Points, in no order, along strands that fork and pass close to each other.
Points whose rows are less than 57.2 apart are linked; no others are. Some points are linked to none.
Ret: [ -3  -2   7 -22 -12  11   2  -3  -1  -3   1  -8   3   1   6  -4   9 -23
  12   5  -1 -12  11  14   8   6  -3  -4   9  -2   5  16 -17  -2  18  -3
   4  19  -4  -6  19 -14   0  -5  -6   8 -10   3   1  -7  15  -9 -13   1
  18]
Teb: [ -5  13   5  -6   1   5  -7   1  -1 -20 -10  24   6 -18   9  10  -7 -26
  -8 -22   0  -2  21 -10  -9   5  -4 -20   5   5   7  14  -9 -19 -12  -3
  -4  12   2   9   2 -18   5  -4 -10   4  -7   3  21   1   0 -19 -16   1
  15]
limek: [ -3   8   4  13  12  -9 -14 -11  17  -8   1  12   0  -7   2   7 -11  -7
  -7   3  19  10   6  -8 -20  -5   8 -22  -2   7   2   8  11   7  -4  16
  -7 -16   5  -1 -18   3  -1  -2   5   0   3  -4   6  -9  10  -8   1  -1
  16]
Sebe: [  0   4   1 -24 -18  11  -2  -5   1   2   2   7  18   2   3  -5   5 -31
   0  -4  -3 -10   9   0  -7   2  -7  -6  13   6  -2   9 -15   3  19  -6
   3  -1   3  -1  14 -20   8   1  -6  11 -12   2  15  -2   1 -14 -14  -2
  26]
dofo: [ 13 -18   7  12 -16 -11  17   2  -4  13 -12 -22  -5  10 -14  -3   8  21
  19   0 -16  -7 -10   7  20  -7  -7  28  -4 -12  -1  -9   1  -6   0  -5
  19   1  -2  -5  10   4   0  -2  -3  -8  11   2 -11  26  -3  11  18   5
 -20]
kasot: [ -2 -11  25   5  -6  -6  -5  20   7   8   6 -17 -14  -3  16 -13  14  -6
   2 -28 -20   3  -4  -5  -8   0  13   2  -8  -5   7 -10  -8  13 -20   2
   9  20   0   5  -3   0   1   5  11 -21  -7  11 -24   8  13   6  -1   1
 -10]
Gizof: [ -2   7 -21  -5  -1   6   4  -7 -13   8  11   1  17  20 -23  -3   4  19
   6  19   7  11 -24   0   7   2  -8  11   4   0 -20   0   4   7  11 -15
  -7 -16   1  -9  14   6   6   1  -6  17  -5 -11   7 -10 -12   6   4   6
  -3]
Vaz: [  5   9  15 -19 -13   2   2   0  -1 -12   1   4   9 -11  11  -5   2 -15
   6  -9  -6 -15  16   1  -8   5   0  13  14  -6   1  17  -8  -7   9  -8
  13  -9  -6  10  -1 -23   7  17  12  -1   0  20  14  11   7   4 -18   0
   3]
luse: [ -5  18 -19 -13   8  19   6  -8 -16   8   9   9  17  19 -18   1   3  13
   8  23  12   7 -10  -2   7   3  -5   3  24   0 -27   6   7   9  13  -7
  -8 -17   0  -6  19   2   4  -2 -10  12 -12 -10  16 -11  -1   1  -8   1
   4]
sefi: [  2 -25  19  17  -2  -6  -6  12   8   9   2 -17 -20  -1   4   0   6  -2
  -1 -14 -16  -1   7  -5  -1  -6   7  -7 -21   0  -1 -15  -2  22 -15  14
   3   9  -2  -6  -4  12 -11 -10  18 -22  17  -1 -24  12  15  -1  13  -7
 -13]
ratu: [ 12   3  13   3   6  -2  -3 -16   0 -22 -13  11  -4 -10   0  10  -4 -16
   2   5  14  -5  25  -2 -14  -3   8  -1  10  -9  -6  21   9 -10   2   9
  -1 -31 -15  10  -9 -18  -1  11   7   3   8   3  22   6  14   4 -12   2
  14]
sif: [  9   2  14 -15   1  -1  10   2   7   2  -3 -10   6  19  11 -15   4 -23
 -18 -15  -9   7   2   4 -14  -8   5   0 -12   3   5 -10  -4   7   9 -12
   6   1  -7 -17   4 -19   7  13  -6   8 -29   6  -9 -12  -3  15   0   0
  13]
gafu: [  6 -17   9  12 -12 -10  -8   8   1  19   9 -17 -11  15  -1 -20  19  -1
   7  -4 -14   5  -9  -5  10  -5   0  -3 -19  -3  -5 -28  -9  19  -4   1
   6   6   3 -10   5  11  -6  -9  11  -3   1   1 -31   0   0   0  19   8
  -1]
kefof: [  2 -13  -7  11  -5 -11   3   1   1   4  -9  -6   0  -7 -15   6  -8  28
   4  11  -7   1 -19   0  11  -5  -6  11  -8  10   2  -7  11 -10  -5   2
 -10   4   8   6  -4  17  -3   3   4  -1  20  -6   2   4 -12   0  22   5
 -13]
vebe: [ -2   0  -8   1   4  -4   4   5  -4   4  -1  -8  -3   4  -9   1  -1  17
   7   7  -1   2 -24   2  16  -7  -8   9  -4   4  -2  -8  -3   1   1  -3
  -7   6  -2   1   3   9  -1  -8 -11   3   5  -9  -3  -6 -10   3  10  10
  -6]
buse: [ -9   4  -8 -16 -21   2  -3   9   5   9  17  -3  11  -2   9 -17  10  -8
  11   6 -10 -10  -8  -5  -6   7  -8  11  10   0  -5   4 -20   7  13  -8
   7   7  10   4   6  -8   0   2   6   1   2   9  -8   5   0  -1 -11  -4
   4]
roko: [  2   2   6   9   7  -2 -14 -12  15  -7  -5   8   1  -8   1   3  -4 -20
   8   5  16   4  12  -6 -16  -1   0 -23   6   7  -1   7  -4  16   3  16
  -8 -11   4  -4  -4 -10   0 -17  -2  -3   4  -6   5  -4  20 -14  -2   3
  30]
guben: [  5 -17  14   9 -18 -23  -9   1   7   5  11  -4  -1  -1   9 -19  10  -5
  23   9 -10   5  17   0 -23  16  -4   1  -3   1  -8   1  -7  33  10   6
  20  -8   5  -6  -2 -13  -5   2  22  -2  12  15 -19  22  18  -4   5  -3
  12]
Sidet: [ 10  -4  25  -6  -2  -6   1   9   3   4   0 -14  -8  16  11 -19   9 -21
  -8 -22 -10   8   7   6 -10 -10  14  -5 -20  -3   6 -14  -7  16  -1  -2
   6  12  -9 -18   1 -11   5   6   5   1 -20   8 -24 -11   8   7   4   7
  10]
dusor: [  8  -5 -13  23  -4 -11  -3 -11  -1   1   0   1  10  10 -16   1   1  24
   0  11   3  23 -23   1   9  -2  -1  -3 -22   9   1 -11  22  -4  -1  -3
 -14 -13  12  -9  -8  20   3   8   7   9   1 -11   5 -14 -15  -3  20   6
  -4]
Gelas: [  2 -34  12  25  -4 -14  -7   4   9  11   3 -14 -11  -8  -3   6  -1   2
 -11  -5 -21   1   7  -6  -7  -1   7 -10 -13   3   7 -16  13  20 -16  13
   9   1   4   2 -15  21 -16   1  23 -22  27   0 -17  23   5  -6  24 -11
 -21]
Pabot: [  1   4  -2  -5  -3  -2  -5  -9   4   7   8  -6   4  14  -2 -13   7 -10
   6   9   7   6  -7  -1  -7  -5   0 -11  -3   3  -6  -4  -7  19  14  -1
  -1  -7   1 -17   6 -13   2 -10  -4   9 -11  -1  -9 -12   3   3   2   3
  18]
posub: [ -1  19  -7   7   0   5 -15  -9  10   6   6  28  16  -6  17   0  -9  -9
 -11  -5  12  10   2 -10 -24   3  11 -20   4   7   5   1  -5   0  -7   0
  -5  -7  13  -3 -17  -1  19   5  -4  11  -3   6  12  -3 -14 -13 -11   3
  20]
Vemum: [  3 -12   0   6   4  -6   1  -7   3  -9 -17  -6  -3 -11 -19  27 -12  19
 -12   8   0   2  -3  10  -3 -11   7   3  -2   4  12   2  27 -18   0  13
  -1  -8  11  12 -12  26 -11  12   9  -7  17 -10   6   3 -13  -3  22  -5
 -27]
vode: [-10  12 -10   5  20   0   3  13   2 -12  -8  19  -5  -8   3  20 -20  11
 -20  -8  14   9 -10   2  -1  -5   5  -8  -8   5  10  -3  11 -19 -15   6
 -12   7   6   9 -14  23  -3   5  -6   2  -1  -8   2 -11 -12  -4  -1  -3
 -10]
toda: [  6  17   6 -20  -4  13   7  -6 -15  -9  -3   7   8  -2   3   0  -1  -5
   6  -2   4 -18  24   3   3   8   0  23  21 -15  -4  16  -4 -19   4 -10
   4 -19 -18  15   3 -17  11   7   0   2   5   9  18   7   8  13 -21  -1
  -6]
toz: [  8  13   0 -15   4  15  10 -10 -14  -9  -7  -1   6  13  -6   4   2   7
   8   4   9 -12  15  10  11   2   0  24  14 -19 -10  17   0 -13  11  -8
   7 -18 -23   1   6 -14   9   5  -8   0  -5   0  12   0   6  20 -12  -6
 -13]
Zoku: [  0   0 -14 -16 -15   7   2  -3   5  21   9 -13  11  24   1 -12  13 -21
  -5   7   1   6 -10   1 -12  -4   1 -10   3   2  -4 -16 -19  11  21  -5
  -8  -6  16 -22  11  -7   3  -9  -8  13 -23  -1 -15 -11  -1   2   1   0
  25]
Zize: [ -4  11  -4 -14   3   7  -2   1   0   1  -5  10   3  -1  13  -6   0 -24
 -11 -17  -5   1  13  -3   0   1  -5 -19   0  12  10   3 -17 -12   3 -10
  -7  21   4  -7  12 -16  10 -13 -21   6 -23  -7   4 -12  -4 -20 -10   2
  16]
ner: [ -5  22  -6  -5   4   7  -6   1   3  -3   5  26  11  -3  11  -4 -11  -8
 -18 -10   6   1   2  -8 -15   2   4  -6   5   5   5   3   0  -8  -7 -10
  -4   3   4   2  -9  -8  12  10  -6  13  -8   5  12  -4 -15  -4 -18   1
   3]
Mukal: [ -2 -16  -5  19  -4 -10 -14   0  15   7   6  -3   2 -13  -3   8  -7  12
  -8   3  -5   6 -16  -6 -10   3   7 -18 -18  11  16 -17  11  -1 -12  10
 -11   5  17   3 -19  35  -4   3  16  -7  16  -7 -10  -1 -12 -13  26  -8
  -4]
pive: [  0   3  10   4  19  -7   2  10   5 -13  -6  -3 -18   0   5   7 -12  -3
 -13 -18   7   7   1  -8  -6 -13   7 -16 -15   1  13  -9   2  -1 -17   6
  -7   8  -6  -2 -15   2  -6  -1   0 -11  -6  -6  -8 -10   1   6   4  -1
  -6]
vepa: [  3 -13   6  17 -18 -19  -2  -8   4   2  11   4   3   3  -3 -20   7   9
  15   8  -6   9   3  -2 -11   9   1   7  -8  -3  -4  -1  13  20   5  -5
  23 -17  -7  -6 -17 -10  -6  17  19  -1   6  18 -13  21   1  14  15  -1
  -2]
pada: [ -1 -18   2  14   3  -5  -7  -7  11  -2   4 -13  -6 -14  -1   9  -6  -1
   2  16  -5 -10   9   1  -7   4  -2  -6  -1   1   1  -3   0  10  -4  19
   3  -9   0   7  -5  10 -25 -11  16 -19  27  -4  -5  11   4  -7  14 -10
 -10]
fel: [ -7   3  13   2  -2  -2  -9  15   9 -19  -1   0   0 -27  20   9  -3 -19
  -5 -19  -5  -8  12 -14 -23  12   1 -12   3   2  16  13 -14  -7 -20   6
  -3  18   3   7  -8  -6  -6   0   8 -15   7  11   3  11   5  -5 -12  -3
   5]
kubi: [ -4  21  -7  10  20  13   0 -11  -7 -11  -5  26   4   6  -2  12  -6   3
 -14   3  27   9   3  -2   2  -3  13   1  11  -2 -16  18  26 -10  -5   4
  -2 -16  -3   9  -7   7   2  13  -2  17  -2  -1  28 -14   1  -1 -20  -2
   2]
forun: [ 10 -13   3   3  -7   0  14  -9 -10   3  -7 -25  -4  21 -20  -3   9  24
  17   8  -4   1 -14  15  20  -9  -8  18 -11 -13  -7  -3   4   0   8  -7
  14  -6 -11 -12  13  -3   2  -2  -5   2  -1  -3  -6  10  -8  17  12   6
 -15]
Fumu: [-11  -8 -10 -14  -4  15  -3  10   0  10   9 -20  -8  -1   4  -2  18  -5
  19  19  -1 -10  -5  13  14  10  -7  -4  12  -2   3   1 -24   8  11   1
  -5  23  10  -7  28   5  -4 -22  -9   3  -8   0 -14  -4  12  -8  -6   1
   8]
fakov: [ -6  19 -13 -20   0  13   6   4 -18   3   8  17  13  -2  -2  -1  -5   9
  -3   8   4 -13   1   1   7   8  -9  21  20  -1  -8  10  -4  -1   2 -11
  -6   1  -6  15   2   1   8   0  -6   8   5  -2  12   1  -5  -1 -15  -1
  -7]
Fil: [  4  -6   5   9   1 -10 -12  -6  10   7   8  -6  -5  10  -1 -13   4  -5
   7   3   7   9   0  -4  -9  -5   4 -17 -15   4   0 -13  -4  27   3  11
  -5  -7  -1 -15  -1  -6  -2 -15   7   1   1  -1 -22  -4  12  -1  12   6
  16]
fus: [ -2 -10   8  -1  -2  -2   5  12   7  -4  -4 -18 -10 -18  15   6   3   1
   8  -9 -11 -22   7   3   4   7  -2  22  10 -13  11   3 -12  -9 -12   7
  13  12  -1  14   0  -5   1  -2   5 -25   8  12 -10  18   8   7 -11  -7
 -22]
kogu: [  7 -22 -11  25 -15 -13  -7  -7   9   9   0  -1   2  -2 -16   0   0  21
   2  13  -8  18 -19  -3   5   2   2 -14 -20  16  12 -22  20  -7  -5   3
 -15  -3  21  -5 -11  30  -3   1  13   4  15  -8   1  -3 -12 -14  32  -2
  -2]
rezel: [  4  18   6  -4   6  -5  -3   2   9  -6   1  18   9   2  11  -7  -4 -10
 -17 -14   1   8   1 -10 -21  -4  11  -7  -2   4   6  -3   4   1  -7 -13
   5  -8  -1  -8 -12 -17   8  23  -1  13 -12  11   9  -5 -13  11 -11   1
   8]
velof: [  4   9   7 -19   0   0   8   1   1  -9  -9   2   6   7   5  -4   1 -22
 -21 -20  -4   5   8  -1  -8  -6   2   2   1   2   4   3   3  -5   4 -17
  11   2 -10  -8   4 -29   7  19  -7  10 -21  11   6  -4  -6  17 -14  -3
   6]
fadim: [ 14   0  12  10  10  -3   1 -19   2 -19 -10   1  -9  -3  -2  11  -6   0
   1   7  17  -5  25   6 -10  -2   7   4   4 -15  -3  13  15  -8   1  14
   4 -35 -19   5 -12 -13  -8  11   9  -9   9   3   7  10  13  16   1  -4
  -5]
rufoz: [  1  -9  -1   3  -8  -6  -3  10   2  14   6 -18  -7   9  -2 -12  13   7
  10   2 -10  -4 -21   0  15  -5  -4   6  -9   2  -1 -18 -11   8  -2  -3
  -3  12   6  -4  11  10  -6 -14  -2   0   0  -2 -24   0  -5   0  11   6
  -2]
bisod: [ -6   7 -19 -16 -10   5   5  11 -16  13   8  12   9  -7  -7  -4  -2  19
  10  16  -4 -13 -14   5   7   9 -14  28  19  -1  -7   2 -12   7   6 -15
  -5   3   3  15   7   9   5   0  -6   7  15  -4   3   4  -7  -1  -4   5
  -9]
Leker: [ -6  -7   4   7  -6  -5  -4  10   9  -2   6  -8  -4 -16  11  -2   1   5
   6  -4 -11 -13  -2  -6  -5   6   0   9   1  -3   9   2  -4   1 -13   4
  10   7  -1  12 -11   2  -7   7  11 -20  14  13 -11  16   3   6  -4  -3
 -12]
molog: [ -3  18  -1 -13   0  10  -8  -1  -7  -9  -5  32  13  -5   7   2  -7 -23
 -18 -21  -3  -1  18 -11  -8   1  -3 -11  13   9   1   9  -1 -19  -7 -13
  -1   4   0   7   7 -22  15   7  -9  18 -11   6  28  -2 -14 -16 -21   0
   9]
seve: [ -5  12  -5  17  15   5  -8 -20   8 -10  -3  22   1  -2  -3  13  -7  -3
  -8  11  27  10   6  -4  -6  -5  12 -12   7   1 -11  18  26  -5   1  16
  -7 -25   1   6 -12   9  -6   6   4   6   1  -7  21 -12   8  -7 -10  -1
  13]
Biv: [ -8  -1 -14   0 -11   0  -3  12  -7   9   7   8   6 -20   2   4  -8  21
   6  13  -8 -17 -15   0   6  12  -8  24  10   0   0   2  -9  -3  -6  -8
  -3  10   7  20  -4  16   3   5   2  -2  25   3   1  12  -9  -3  -1   4
 -10]
mesod: [ -1 -16   3  13 -13  -7  -9   0  13   8   9 -12  -5  -8  10  -8  12  -6
  18  13  -6  -8  10  -1  -9  14  -4  -6   2   0  -3  -1 -17  23   2  12
  10  -3   5  -4   5  -5 -11 -14  18 -11  21   9 -17  13  15  -7  -1  -3
   9]
Fosot: [  2  -2   3  17  10 -14  -8  -8  13  -1   6   1  -2   2  -3  -3  -4   4
  -5   6  14  13  -2  -6  -8  -4   4 -16 -14   3   3  -4  13  17   0  14
  -6 -15  -2  -7 -15   3  -3  -4  10  -3   6  -4  -8  -7   4  -1  13   1
   7]
Rapa: [ -1  -2  13 -11   7   1   4  19  -4  -3  -7 -15 -19   1  18  -6   7 -14
 -11 -26  -9  -3   8   3  11  -3   3  -9 -14  -5  19  -4 -13  -7  -7  -4
  -4  42  -6  -4   9  -1   4  -9  -8   0 -27  -2 -18 -10   3   0  -4   0
  -3]
tesar: [ -1  -2  -2   2  11  -5   2  10   1 -14 -14   1 -10 -13 -11  29 -18  15
 -16  -8   4   5 -13   3  -4 -13  10   3  -6   0  17  -4  18 -19 -13   6
  -4   5   7  10 -18  20  -7  15   0  -4   8  -6   1   3 -12   8  16  -6
 -23]
zov: [ -8   4   7 -17   5   2   1   2 -11 -14 -15  11  -5  -7  10   6  -2 -23
 -10 -19  -6   1  25   3  15   4  -2 -23  -5   4  10  14 -11 -23   6  -9
   0  33  -5  -4  18 -18   4  -7 -21   8 -24  -4  12  -9   3 -17  -6   0
  11]
Fubo: [ -7  19 -20   6  -7  10 -14 -13   3  14  16  23  20  -8   9  -2  -8   3
  -3   8  18   9  -6 -10 -13  10  12 -13  11   2  -5   1  -3   0   1   2
  -1 -10  20   5 -17  11  21   1   3  15   7   6   7   1 -11  -8 -10  -2
  16]
rufe: [  0  -4  13 -14 -13   4   2   9   4  -4  -1 -13  -4  -7  11  -6  11 -14
  10  -6  -8 -15   8   9   1   8  -2   8   6  -6   8  11 -12  -1   6   3
  12  22  -3   1  11 -17   1  -3   6  -8  -3  10 -10   2  12  -3 -15   0
   0]
Vimi: [  7 -14  -3   9  -7  -6  10  -4  -5   2 -26  -2  -1 -10 -26  19 -13  37
  -3  10  -7   6 -12   9   2  -7   3  20  -4   4   4   0  27 -26  -4   3
 -11   0  11   4  -6  22   1  13   3   2  19  -6  13   7 -12   5  24   4
 -21]
vivu: [  6   0 -12  22   3  -1   4 -13  -7   0  -4  -1  12  16 -26   7   0  31
   3  15  10  24 -23   4  14  -3  -5   5 -11   6 -12   5  26  -3   3  -6
 -10 -18   4  -9   4  14   3   9   2  12  -2 -16  16 -15  -8   1  11  10
 -13]
nifu: [  3 -20  15  -3  -1   4   8  10   5  -7  -8 -28 -22 -12  14  12   8  -9
   4 -17  -7 -18  18   9   5   0   8   8   1 -14  16   0  -5  -4 -13  15
  16  19  -2   3   6  -5  -1  -7   7 -28   4   9 -16  11  21   8  -4 -10
 -17]
fofe: [ -6 -10 -10  11 -15  -7  -6  12   4   8  11  -3   4 -17  10  -5   3  16
  15  14 -14 -14  -9  -6   3  12  -7  19   7  -2   0  -4 -12   0  -6  -6
  12   8   9  16  -5  11  -7   7  13 -11  25  10  -9  20  -5   0   2  -2
 -12]
rop: [ -2  20 -13   9  20   0   2   2   4   3   1  15   1   6   5   4 -12   5
 -12  -7  13  14 -13  -2   3  -8   3 -13  -9   9   4  -8   4  -8  -9   2
 -12  -2   4   0  -8  10   6  -2 -14   4 -15 -11   3 -23 -14  -5  -3   6
   1]
Gopop: [ -5 -27   8  23  -9 -10 -13   3  10   2   8  -4  -4 -21   0   7  -5  11
  -7   2 -15   3  -5  -8 -15   8  10  -8 -16   4  12 -16  15   7 -14   5
   6   3  11   5 -20  27 -12  15  23 -13  24   5 -11  20  -6  -8  30 -12
 -10]
zanu: [ 11  -8  20   2  -5   0  -5  11   1  18   5 -20 -15  18  14 -21  17 -14
  -3 -17 -15   4  -4   3   4 -10  12  -2 -24  -6   1 -23 -14  14  -8   1
   1  17  -3 -14   5  10   1  -6   8  -1 -15   1 -33  -8   4   2   8   8
   2]
talu: [  8   0 -14   4  -5   1   8  -9 -14   1  -2  -3  13  15 -28   4   3  32
  16  22   3   8 -19   7  15   1 -13  18   0  -2 -19   4  10   1   8 -11
  -2 -15  -5  -6  12   4   3   6  -1  11   5 -13  15   2  -8   8   9   8
 -15]
Vel: [ -7  19 -13  -2  -4  15  -6 -13 -10   7  15  24  23   4  -3  -4  -1   4
  -1  15  17   1  -3  -9  -6   7   7   2  22   2 -17  10   4   3   3  -2
  -5 -18   8   5  -6   2  14   2   2  21   7   5  18   1  -8  -8 -16  -1
  10]
kizuv: [  3   7 -15  -1  -3   2   5  -1  -5  10  10  -2  19  23 -10 -12   4  10
 -11   5  -2  10 -22  -3   2  -2  -3  17  -7   1 -14  -7   5   7   8 -19
   2 -12   0 -11   0   0   8  12  -5  17 -12  -3  -2 -11 -22  13   6   5
  -5]
regom: [-10   9  -5 -16  25   4  11   3 -13 -11 -11  13 -12  -5   7   3  -4  -5
 -10 -11   3   5  16   3  22   1  -7 -11   0   1   2  12   0 -21   6  -7
  -5  26  -8   2  12  -6   3 -16 -30   1 -21  -9  10 -18   5 -11  -9  -4
   7]
lavol: [ -2   9  -2  -1  24   6   7  -8  -3 -24 -13   7 -11  -4  -5  17  -9  -7
  -6   5  15   1  15   1   6  -9   4  -8  10  -4  -8  16  17 -17   2  15
  -4 -12 -10  11  -6   3 -15  -3  -9 -10  -4 -13  19 -14  14   3  -7  -6
   0]
bupum: [ -7  10   4   1   8   3  -7   2   5 -18  -3   7  -2 -19   9  11 -11 -15
  -5  -8   6  -7  10 -10 -13   3   0 -13   4   4   8  13  -8 -11 -12   8
  -8  11   1  10  -9  -5  -7  -7  -3  -8   7  -1   8   0   2  -9 -12  -3
   8]
pomot: [ -7  23 -21  -2  19   9   3   0  -7  10   3  18   8  10  -2  -1  -7   5
  -6   1  13  11 -14   2   9  -3  -5  -5   6   7  -8  -1   3  -2   3  -4
 -12   1   6  -2   2   7   8 -11 -21  10 -19 -14  11 -22 -11  -8 -10   6
   3]
Vivom: [-10  19 -19 -17  12  17   5  -1 -15  10   8   9   4   7 -11  -1  -1   5
   6  11   9   6 -11   2  17   0  -9  -2  21   4 -13   3  -2   3  13  -6
 -12   3   3  -4  17   5   3 -13 -24   8 -16 -12  11 -14   0  -5 -10   2
   9]
monak: [ -3  -5  -3  -1  17   3   3   2   2 -12  -6 -12 -11 -13  -1  16 -13   1
  -1   7   2 -15   2   2   7  -4  -5   0   4   1   5   5   2  -7  -4  12
  -6   3   0  17  -3  11 -15  -9  -6 -17  13 -10   1  -3   1   0   3  -6
 -14]
vipof: [ -5   9  10  -5  -9  -5  -2   4   4  -9   8   5   5 -15  13  -6   0  -4
   5  -7  -8  -8   2  -4 -13   5   3  10   5  -4   4   8  -3  -2  -3  -6
  13  -3  -5   9 -12 -14   1  15  10  -6   6  20   0  14   3  14 -12   0
  -2]
fogof: [ 11 -17 -14  12 -18  -4   4 -12 -11  12 -12  -1  11  -7 -21   8  -7  35
  15  27  -7 -10   5  14   7  13  -8  22  10  -3   1  -5   2 -21   5  -5
  -4 -20   4  10   2  20  -8  14  12  -7  35   0  18  23  -9   3  16  -4
 -24]
dun: [ -2  11 -10 -11 -13   8 -10 -17  -4  11  15  17  23   6  -3  -4   2 -13
  10  15  12   1   4 -14 -18   3   2  -9  28   1 -19   8  -7  13  15  -1
  -2 -25  13  -2   2 -10  14   0   1  19   2   6  20   5   0  -9 -16   2
  25]
firi: [ -1  10  -6   3   9   4   3  -6  -6 -14  -5   6   0  -7  -6  19 -10  18
  -2   5  12  -7  -1   5   4  -2   4  15   5 -10  -3  10  14 -16  -4   3
  -2 -18  -9  16 -14   3   0  12   3   0  13  -1  11   4  -1  14  -3  -4
 -18]
gita: [ -1  -9 -10 -11   9   4   8  12 -12  10  -4 -18 -13   4 -11   0   7  16
  16  14   0  -3 -21  17  27  -4 -12  12   2  -4  -4  -3 -10   5  12  -4
  -8  16   1  -3  26  14  -3 -18 -20   5  -5 -12  -6  -6  -4   2  10   5
   1]
sev: [ -5   5  -7 -26 -10   9  12  13   3  17   2  -7   9  14  12 -19   2 -20
 -21 -12 -16  -1  -7   4  -2   1 -12  13  -4   2   3 -12 -14  -4  15 -16
  -7  16   4  -7  11  -6   6   3  -5   9 -30   4 -12  -8  -7   4 -10  -3
  10]
fak: [ -8  -8 -10  -9  15  11   5  13  -6   7  -4 -14 -17  -8   2   6   5   7
  14  13   0 -11  -6  16  28   6 -14   5   8  -1   2   3 -15   1  10   2
 -11  25   0   2  22  13  -7 -26 -20  -3  -4 -11  -5  -5   8  -9   1   0
   2]
lar: [ -6  10   1  -3  28   5   7  -4  -4 -19 -13   8 -13   4  -1   7  -4  -9
  -5  -3  14   7   6   2  14  -6   0 -17  -1   2  -4   9  10 -10   3   5
  -2   6  -9   0   3  -3  -3  -9 -21  -2 -17 -14  17 -25  11  -2  -8  -3
  10]
fitu: [  2 -21  14  22 -11 -17   2   3   4   5   6  -7 -10  -2  -4  -8   5  12
  12  -7 -17   3  -2  -4   1   1   5   5 -13  -4   2 -12  12  16  -9   2
  19  -6  -4   0 -14  -1  -9  11  16 -17  12  13 -17  23   2  11  17  -3
 -13]
sut: [ 12 -18  -4  16 -17 -15   4  -9  -7   5   3 -10   2  20 -26 -12  16  19
  16  17  -9  16 -13   0  11   5 -11  -1 -18   0  -8 -12  10  13   6  -7
   7 -15  -4 -19   5   0  -9  -1   9   7   7  -1 -10  10 -11   6  24   7
  -5]
mebe: [-10  23  -7 -18  13  13   8   1 -19  -8   0  25   5  -6  -1   1  -9  -2
 -10   1   7  -6  11  -4   8   5  -9   7  18   0  -8  16   1 -12  -2 -10
  -9   6  -7  16   5  -5   8  -7 -16  12  -4  -3  19  -7  -4  -8 -21  -1
   0]
Gatu: [  5   2   1  -6   4   3  12  -6  -8  -7  -7 -15  -1  13 -10   0   4  12
   8   0   3  -3  -6  11  13  -8  -4  21  -2 -13  -3   7   5  -3   6  -6
  12  -5 -16  -5   6 -11   6   1 -10  -2  -7  -1  -1   1  -2  24   1   0
 -13]
Nes: [ -2   8   8  -3  19  -2   2  11   2 -10  -8  -1 -15   5  13   1  -5  -9
 -12 -20   4   5   6  -4   3  -8   2 -18 -12   3  11  -6  -7  -7 -10   0
  -8  21  -8  -3  -2  -5   1 -12 -14  -3 -16  -8  -7 -18   0  -4   0   2
   5]
Riz: [ -1   8 -12 -17  -2   5   7   6  -3  10   6  -4   9  18   3 -13   3  -3
 -14  -3  -6   3 -15  -1   2  -4  -8  14  -4   1  -5 -11  -6   0  12 -16
  -3   2  -2  -9   5  -4   6   2 -13  12 -20  -3  -6 -13 -19   9  -2   3
   1]
nukez: [  0  -8   8   9  -4  -8 -12  -7  14  -6   6  -4  -1 -12   6  -1  -2 -12
  13  12   6  -4  11  -4 -20   5   0 -14   2   3  -2   5 -11  19   0  16
   2  -8   3  -2  -3  -8  -8 -13  13  -8  18   3  -6   8  20  -8   0  -2
  17]
Nuna: [  7 -18  18   2   1  -1   8  -3   5  -7  -9 -22 -18  -2   4   7   0  -7
  10  -4  -3 -15  21  13   1  -3   7   2  -4 -10   6   0  -1   5  -4  19
  14   1 -11  -3   0 -13  -8  -7  10 -24  13   7 -15  12  23  10   1  -4
  -9]
sobif: [ -9  23  -9  -2  14  19   1  -6 -16  -4  -4  33  10   5  -2   3  -5  -6
 -10  -2  15   3  13  -7   2   2   3  -3  20   3 -13  14  15 -15  -4  -3
  -4  -7  -5  12   0  -3   7   1 -13  19  -9  -2  32 -13  -6 -11 -28   1
   6]
motad: [ 10 -27  24  19 -10  -9   3   7   3  15   0 -18 -23   8  -2  -5  10   3
   8 -19 -23   4   2  -1  12  -8   7   8 -19  -7  -1 -19   7  17 -12   7
  14   5  -3  -7  -3   7  -9  -2  15 -21  12   6 -26  23  12   6  17  -1
 -17]
fadot: [  1   8   3 -14 -10  11  -7 -12  -4  -3   1  21  18   1   0  -3   4 -26
  -3  -2   6 -10  11 -10 -13  -1  -2  -3  17   4 -10  13  -5   4  14  -6
   3 -17   0   3   7 -18  12  11  -1  20  -5   4  29   2  -3  -9 -20   0
  22]
vaki: [  1   8   1  14  16 -12  -3  -1   9  -5   3   2  -5   6  -1   5  -7   8
 -14  -6  13  14 -14  -5  -4 -11   7 -14 -17   6   5  -9  11   0 -11   5
  -6  -8  -5  -5 -15   7  -2   6   3   1  -6  -6  -3 -15  -6   6  11   3
  -3]
Mit: [ -3 -13 -13   4  -3  -2   1  -6   2   8   9 -10  -8   5 -15   5   5  16
  25  26   0  -3 -11   7  15   6 -13  -7   7   3  -8  -9 -10   9   6   7
  -4 -10   1  -7  17   9 -18 -17   1  -7  12  -4  -7   5   7  -4  11   0
   1]
zuza: [ -6   4  -6 -25 -16  11   6   7   5  15  -2  -1  13   9  15  -8   2 -29
 -18 -16 -12  -4   8   7  -1   4 -10  -6  -2   9   9  -2 -21 -10  20 -11
  -7  25   9  -9  19 -14   7  -2  -9  14 -33   1  -1  -5  -4 -17  -8  -3
  17]
mis: [  4  -1  20  -5   9  -5   6  27   2   0  -2 -16 -19  -1  18 -10   9  -8
 -11 -37 -15   4   0  -6   3  -6  10  -2 -14  -5  14 -18 -15  -1 -21  -3
   0  28  -6  -3   0   2   5   3   1 -12 -25   5 -23  -1   1   8  -1   5
 -12]
Mufeg: [ 10 -12  11   9   3  -9   5 -13   5 -11  -8 -10 -12  -2  -4   6  -4   5
   6   5   6  -8  17   7  -3  -2   4   3  -2 -10   3   2   9   3  -1  16
  11 -19 -15  -1  -8  -9 -13   1  10 -20  16   5  -8  15  11  16   7  -6
 -14]

A fork is a point with three links, a tip a point with one. Leave the first point through the second and follow the links. Name the first fork or tip that comes.
talu, vivu | vepa
vepa, fitu | Gizof
kizuv, Riz | lavol
ner, rezel | vebe
Leker, fofe | limek
rufe, Ret | ner

A fork is a point with three links. Follow the links from the first point to the second and name the forks in between, in order.
mebe, zuza | limek, Fosot, vaki, rop, Gizof
toz, dusor | Leker, limek, Fosot, vaki, rop, Gizof
fadim, Nes | Leker, limek, Fosot, vaki
gita, Nuna | vebe, rop, vaki, Fosot, limek, Leker
rufe, Fosot | ner, vebe, rop, vaki
velof, bisod | vebe, rop, vaki, Fosot, limek
fak, sev | vebe, rop, Gizof
Fil, Fumu | Fosot, vaki, rop, vebe

Name the points in between on the shortest way along the links from the first point to the second, in order.
gafu, vaki | rufoz, vebe, kefof, Vimi, Vemum, tesar, vode, rop
Mukal, lavol | kogu, dusor, vivu, talu, Gizof, kizuv, Riz, sev, zuza, Zize, zov, regom, lar
dofo, fakov | forun, Gatu, toz, toda, Vaz, vipof, Leker, fofe, Biv, bisod
Teb, kizuv | molog, ner, rezel, velof, sif, Sidet, zanu, gafu, rufoz, vebe, kefof, Vimi, Vemum, tesar, vode, rop, pomot, Vivom, luse, Gizof
